A landscape with many valleys, sampled at points; each row gives a point and its height.
From any point a ball rolls to the lowest of the 2 points nearest to it. It stops when none of these is lower. Distance is the straight distance between rows; heights are no part of it.
<1030>: [121 127 118 101 110  97 115 108  87  91 114  93  97  88  91  85 119  83
  47 103]  (h 1.27)
<770>: [117 119 138 105 126  90 120 104  79  86  98  62  87  86  94  92  99  88
  49 103]  (h 1.79)
<161>: [ 87  95  87 130  83 114  76  79  93 109 103 116 122 111 108  93 113  71
 122  88]  (h 3.10)
<386>: [ 85  81 106  80 108 100 132  98 127  88 126 117 116  98 103  77  86 106
  73  85]  (h 6.24)
<29>: [114  76 101  92  99 100 134 109 105  85 117 106  91  98 101  81  98 116
  85  79]  (h 5.61)
<553>: [ 81  94 121 111 131  88  99  88 125  95 101 107 113  95 124 124  67  72
  98 101]  (h 2.01)
<745>: [108 162  96 106 112  76  82 122 102 103 102  83  91 100  95  96 112 108
 103 114]  (h 8.49)
<1124>: [ 96  78 106  76  86 115 118 109  66 104 100  95  78 110  82  63  77 146
 113 117]  (h 4.72)
<966>: [ 73  66 107  56 102 124 116  95  95  90 118  88 115 109  84  92  68 142
  92 123]  (h 6.82)
<57>: [ 88 106  91  74 101 101 103 100 110  87 138  98 120 115 108  96  96 129
  78  90]  (h 5.81)
<848>: [102  96  65  99  82 104  93 110 115 120  89 109  98  88 107  96 114  98
 137 127]  (h 4.87)
<126>: [116 129 103 117 104  98 104  83  77 114  95  59 108  95 105  96 111  58
  92 116]  (h 2.22)
<807>: [128 116 103 128 103  87  68 102 103  90  89  91  88 104 110 109 112  88
  85  80]  (h 7.69)
<268>: [100  86  87 106 106  87  68  83 134 100 101 116 118 107  93 115 106  70
 106  69]  (h 6.85)
<222>: [110 115  99 141  78 101  96 108  95 104  72 106  93 107 109 111 120 103
 122  81]  (h 5.06)
<656>: [104  70  95 107 101  99 125 123 104  96  68 112  74  91 119  90 108 115
 114 107]  (h 4.58)
<549>: [142 138  84 119 109  78  97  90 101 119 106  81 101 102  68 140 124  74
 102 121]  (h 2.88)
<497>: [105 111  91 121  83 111  85  85 113 112  82 119 118 117  63 158 133  81
 112  94]  (h 3.04)
<676>: [107  96  86 110  88 124  86  83  81 107 116 105 117 103 123  80 120  72
 103  84]  (h 3.12)
<1108>: [110 130  87 121 101 102  95  82 103 122  92 124 119 122  92 149 139  86
  94  81]  (h 3.88)
<377>: [ 69 110  87 102 126  86 104 103 136 105  71 114 109 101 116 146  83  83
 120 103]  (h 6.34)
<690>: [ 75  74 116  84 115 102 101 106 112  94 102 115  97  97 115  77  88 112
 116 125]  (h 2.87)
<1089>: [122 151  91 126 102  75  88 113  99 117  85  79  83 103  95 107 112  92
 115 132]  (h 8.67)
<340>: [125 118  85  91 103 119 118  85  93 108 105 103 117 111 115 103 126  85
  79  89]  (h 1.60)
<666>: [ 44  79  98  70 122  91 110 119 112  93  93 105  94  79 106  93  63 140
 108 120]  (h 7.60)
<89>: [123  88 119  75  88 119 112  95  60  87 121  77  91  98  57  69  79 125
  62  96]  (h 4.28)
<1103>: [ 96  84  69  95 116  90 121  81 130 130 116 110 114 104  67 126  93  64
 143 113]  (h 3.85)
<463>: [ 72  94  93 106 115  88  99  95 140 108 105 114 113  96 108 105  83  71
 121  90]  (h 2.94)
<798>: [101  59 120  83  93 117  96 104  94 100 111 113  89 103 106  68 104 119
 101 123]  (h 2.07)
<385>: [ 82 119  78  79  98  92 110 105 126  99 114 103 119 113 111  99 101 108
  98  87]  (h 5.13)
<615>: [ 95 100  91 100  94  88  79 109 109  87 116 106 103 100 108  71  93 105
 109  75]  (h 5.45)
<735>: [ 86 124  81  94  97  90 110 116 107 102  99 103 100 109 119  88  99 132
 115 103]  (h 4.45)
<299>: [115 116 101 114  95 117  88  89  59 106 108  81 103  96 122  74 119  63
  81  80]  (h 2.73)
<496>: [128  92 120  87 105  98  66  92  79  82 115  78  90  86 110  76 112  89
  60 104]  (h 8.43)
<400>: [ 98 136  78  93  79  97 119 104 101  97 137  91 113  95  83  72 103 104
  95  88]  (h 6.65)
<390>: [111  80 115  97 100 108  60  85  75  98 113  96  93 116 117  92 108 100
  69  93]  (h 8.21)
<207>: [ 99 119 114  68  82  99  92 120  80  84 112  96  84  82  89  62 101 138
 100 124]  (h 7.57)
<675>: [ 84  70 103  99 104 105  93  81 126  93  68 110 119 105 128 151  88  88
 101  91]  (h 8.89)
<189>: [110  99  76 110 101  82  94  83 108 116 100 110 118 116  65 143 111  67
 107  63]  (h 7.94)
<778>: [ 93  39 122  86 107 110  89  87  90  98  94 106  93 113 113  96  83 108
 104  95]  (h 2.20)
<67>: [ 66  82  94 116  91 102  99 110 126 103  51 129 102  84 107 116 110  93
 136 115]  (h 5.63)
<53>: [ 51  56 110  92 140 108 111 114  74 115  63  99  74  90 112 108  54 124
 124 119]  (h 5.96)
<349>: [109 150  94 107  82  98 115 112  87  81 125  74  98  81  89  65  98 110
  81  94]  (h 6.41)
<97>: [100  93  68  95  92  98 108  92 134 133 112 109 113  88  79  95 106  82
 142 126]  (h 4.42)
<977>: [111  73  95  79  97 123 121  95  73  83 130  93 103 107  83  82  91 124
  53  80]  (h 3.92)
<196>: [104 116  86 100 100  93  83  98 111  98 129 112 113 102  86  77 115  84
  84  72]  (h 4.91)
<593>: [ 70  93 102 130  87 108  82  82 118 119  90 127 117 107  99 100  94  68
 137 101]  (h 2.67)
<150>: [ 88  80  96  98  94 112  85  73 123 101  76 101 134 102 109 154  87  56
 108  76]  (h 8.58)
<278>: [114  85 102 109 110 106 115  99 106  95  94 119 106 119 124 114 108 106
  89  79]  (h 3.83)
<157>: [ 82 113  90 109 115 104  94  90 122 120  94 129 124 127 107 143 121  95
 113  92]  (h 4.88)
<719>: [117 122 110 112  95  98 112  97  65 103 113  58 107  85 116  73 109  66
  66 100]  (h 2.46)
<3>: [ 67  95  97  81 126  91 122 126 129  89 105 101  98  91 118  94  68 124
 109 102]  (h 7.63)
<728>: [ 86 110  97  88  87 106 130 131  83  75 101  94  88  98  91  79  92 154
  99 117]  (h 3.20)
<475>: [ 94 119  83 126  82  94  99 102 107 117  84 114  97 109 105 118 105  96
 145  78]  (h 5.46)
<607>: [ 88  94  81 129  78 107  84  81 118 116  85 124 109 104  75 126 104  73
 146 103]  (h 2.14)
<129>: [ 76  55 112 103  96 111  92 115 112  89  51 125  87  87 115 115  95 118
 125 119]  (h 6.14)
<748>: [113  93  78 102  97  80  85  93 133 116  96 109 101 104  87 112 102  88
 126  92]  (h 6.33)
<363>: [ 95  52 122 100 108 113  89  88  79  86 104 127  90 113 112  87  95 102
  86  73]  (h 2.85)
<420>: [119 105 127 107  94  92  52  98  81  89  85  93  90 106 125 107 112  99
  89  90]  (h 7.95)
<388>: [119 108 137 119 116 102 102 108  79  87  86  74  80  98 107 103 110 105
  77 113]  (h 2.00)
<226>: [107  65 105  88 113 117 103  85  67  91 124 108  99 113 101  77 104  97
  62  72]  (h 3.44)
<313>: [123 121 104 104  85  89  89 102  90  94 108  92  90  96 107  57  99  89
 106  66]  (h 5.87)
<587>: [ 80  85 100  68  91  98 125 106 128  73 126 108 106  83  97  82  77 124
  87 104]  (h 6.75)
<323>: [ 99  82 110  64  92 117 102  97  86  90 116  95  96 113  80  81  93 144
  78 129]  (h 7.14)
<373>: [112 118  79 108  88  85  85 108 119 116 103  94  93 103 111 101 101  98
 133  87]  (h 5.89)
<940>: [ 85 101  96  94 106  97 117 130  87  94  90 107  81 103 114  84 103 147
 111 104]  (h 3.82)
<516>: [122 117  78 118  96  93  92  83  97 121  88 108 105 115  54 151 128  85
 109 119]  (h 2.34)
<130>: [ 83  66 117  87  99 107 124 103  80 100  95 103  87 117 102  80  71 140
 123  97]  (h 5.09)
<423>: [114 100 114 120  95  94 107 110  87  92  79 106  85 115 126 107 110 121
  99  82]  (h 4.57)
<606>: [ 73 118 121 130 125  99 115  91 125 109  84 122 108  83 117 151  61  62
 100 101]  (h 2.80)
<365>: [118  89 115  79  76 127 123 100  54  99 114  74  82  99  74  64  75 134
  92 112]  (h 4.47)
<346>: [ 88  69  81 120  93 103  93  78 105 122 107 118 110 112  55 144  95  75
 151 107]  (h 2.71)
<609>: [ 94  91  99 123  79 106 103 115 113 101  64 124  85  94 116  97 124 108
 121 121]  (h 5.12)
<581>: [124 135 101  88 103  93  83  98  93 105 119  53 119  80  95  93 112  75
  70 120]  (h 8.76)
<855>: [116  43 122  72  93 126  93  87  73  99 108 100  87 117  92  82 100 119
  98 112]  (h 1.43)
<901>: [118 125  82 105 108  92  90 100 102 112 121 112  99  93  73  89 128  66
  67  88]  (h 4.44)
<1096>: [102  89  93  93 113 111 110  86 107 100 107 112 125 116 119 124 123  81
  83  75]  (h 2.79)
<317>: [117 112 103  88  79 112 135 114  84  82 111  76  86  85  90  77 101 133
  80 115]  (h 2.66)
<337>: [128  82 110  93  89  99 122 117  95  90  94  95  79  91 117  79 101 122
 100 105]  (h 5.10)
<919>: [117 125 121 129  90 100  93 108  83  96  82  87  85  93 119 112 118  86
  96 119]  (h 1.48)
<815>: [131 108  78 125 100  93  93  83  97 113  99 111 105 108  81 123 123  60
  91  64]  (h 7.66)
<943>: [117  96  92 120  99  96  78  89 112  97  81 111 106  98  96 131 125  78
  95  76]  (h 7.33)
<119>: [118 110 129  88  98 101 129 112  86  80 103  58  86  77  86  85  89 110
  59 120]  (h 2.21)
<186>: [100  90  72 111  91  95  95  67 127 118  91 102 137 113  89 151  93  74
 121  68]  (h 8.26)
<224>: [ 90 126 110  84  96  85  73 133  86  76  99  83  70  74 105  71  97 146
 111 119]  (h 7.82)
<981>: [134 117  77  91 101  97  89  90  94 101 113  68 108  90 102  92 109  67
  75  85]  (h 8.93)
<866>: [ 85  75  84 102 115  89 112  74 109 118 107 103 110 100  64 157  71  61
 147 107]  (h 3.26)
<404>: [ 65 118  94 121 114  89  89  91 128 115  74 122 115 121  99 164  88  82
 124  90]  (h 5.75)
<175>: [127 137  87 109 110  81  98 106 121 109 107 102 102 104  81 121 128  96
  95 113]  (h 3.47)
<133>: [ 68  96  92  84 123  86 123 108 139 107  85 109 107  98 122 115  86 112
 114 108]  (h 7.03)
<169>: [121 112 103  96  99 110 117 103  84 100 113  94 107 107 113  81 117 104
  72  98]  (h 0.72)
<364>: [ 64  65 116  92 119 115 111  98  77 112  86 109  82 120 123  96  60 131
 125 105]  (h 5.53)
<541>: [113 120 101 103  78  92 108 124  90  92 106  85  87  82 103  61  91 115
 108  82]  (h 6.15)
<824>: [113 142 116 111  98  83  67 117  92  96 107  91  87  93  97  78 107 108
  83 104]  (h 8.28)
<1121>: [ 70  89 116 108 108  98 102 102 131  99  96 128 106  89 121  89  90  87
 122 109]  (h 3.69)
<238>: [ 55  59 127 101 125 105 104 114  98 100  61 118  77  90 118 111  78 109
 121 127]  (h 6.32)
<99>: [129 133  91 109  97  91  96 103 112 111 109  93  90  87  82  91 119  77
  83 117]  (h 4.02)
<104>: [120 119 102  74  99 101  85 102  88  80 123  64 105  78  99  84 102  99
  52 112]  (h 8.61)
<1031>: [ 83  79 104  66 101 121 122  95 100  92 125  91 118 111 119  90  84 130
  87 101]  (h 6.39)
<4>: [112 119 128 101 106  85  65 120  78  89  89  89  64  86 112  82 101 118
 104 115]  (h 8.08)
<1023>: [ 98 105 119  70  89 105  94 113  69  79 109  85  84  93  70  74  91 151
  73 133]  (h 7.37)
<479>: [119 134 106 137  85 106  85  93  86 118  83  79 106 103  94 118 116  69
  97 105]  (h 1.90)
<860>: [ 57  81  97  67  92  99 117 109 109  71 110 103  95  85  89  72  66 146
 106 111]  (h 7.19)

Where does a ball stop that starts at each point below?
<238> | <855>
<186> | <169>
<824> | <169>
<420> | <169>
<541> | <516>
<940> | <169>
<666> | <656>
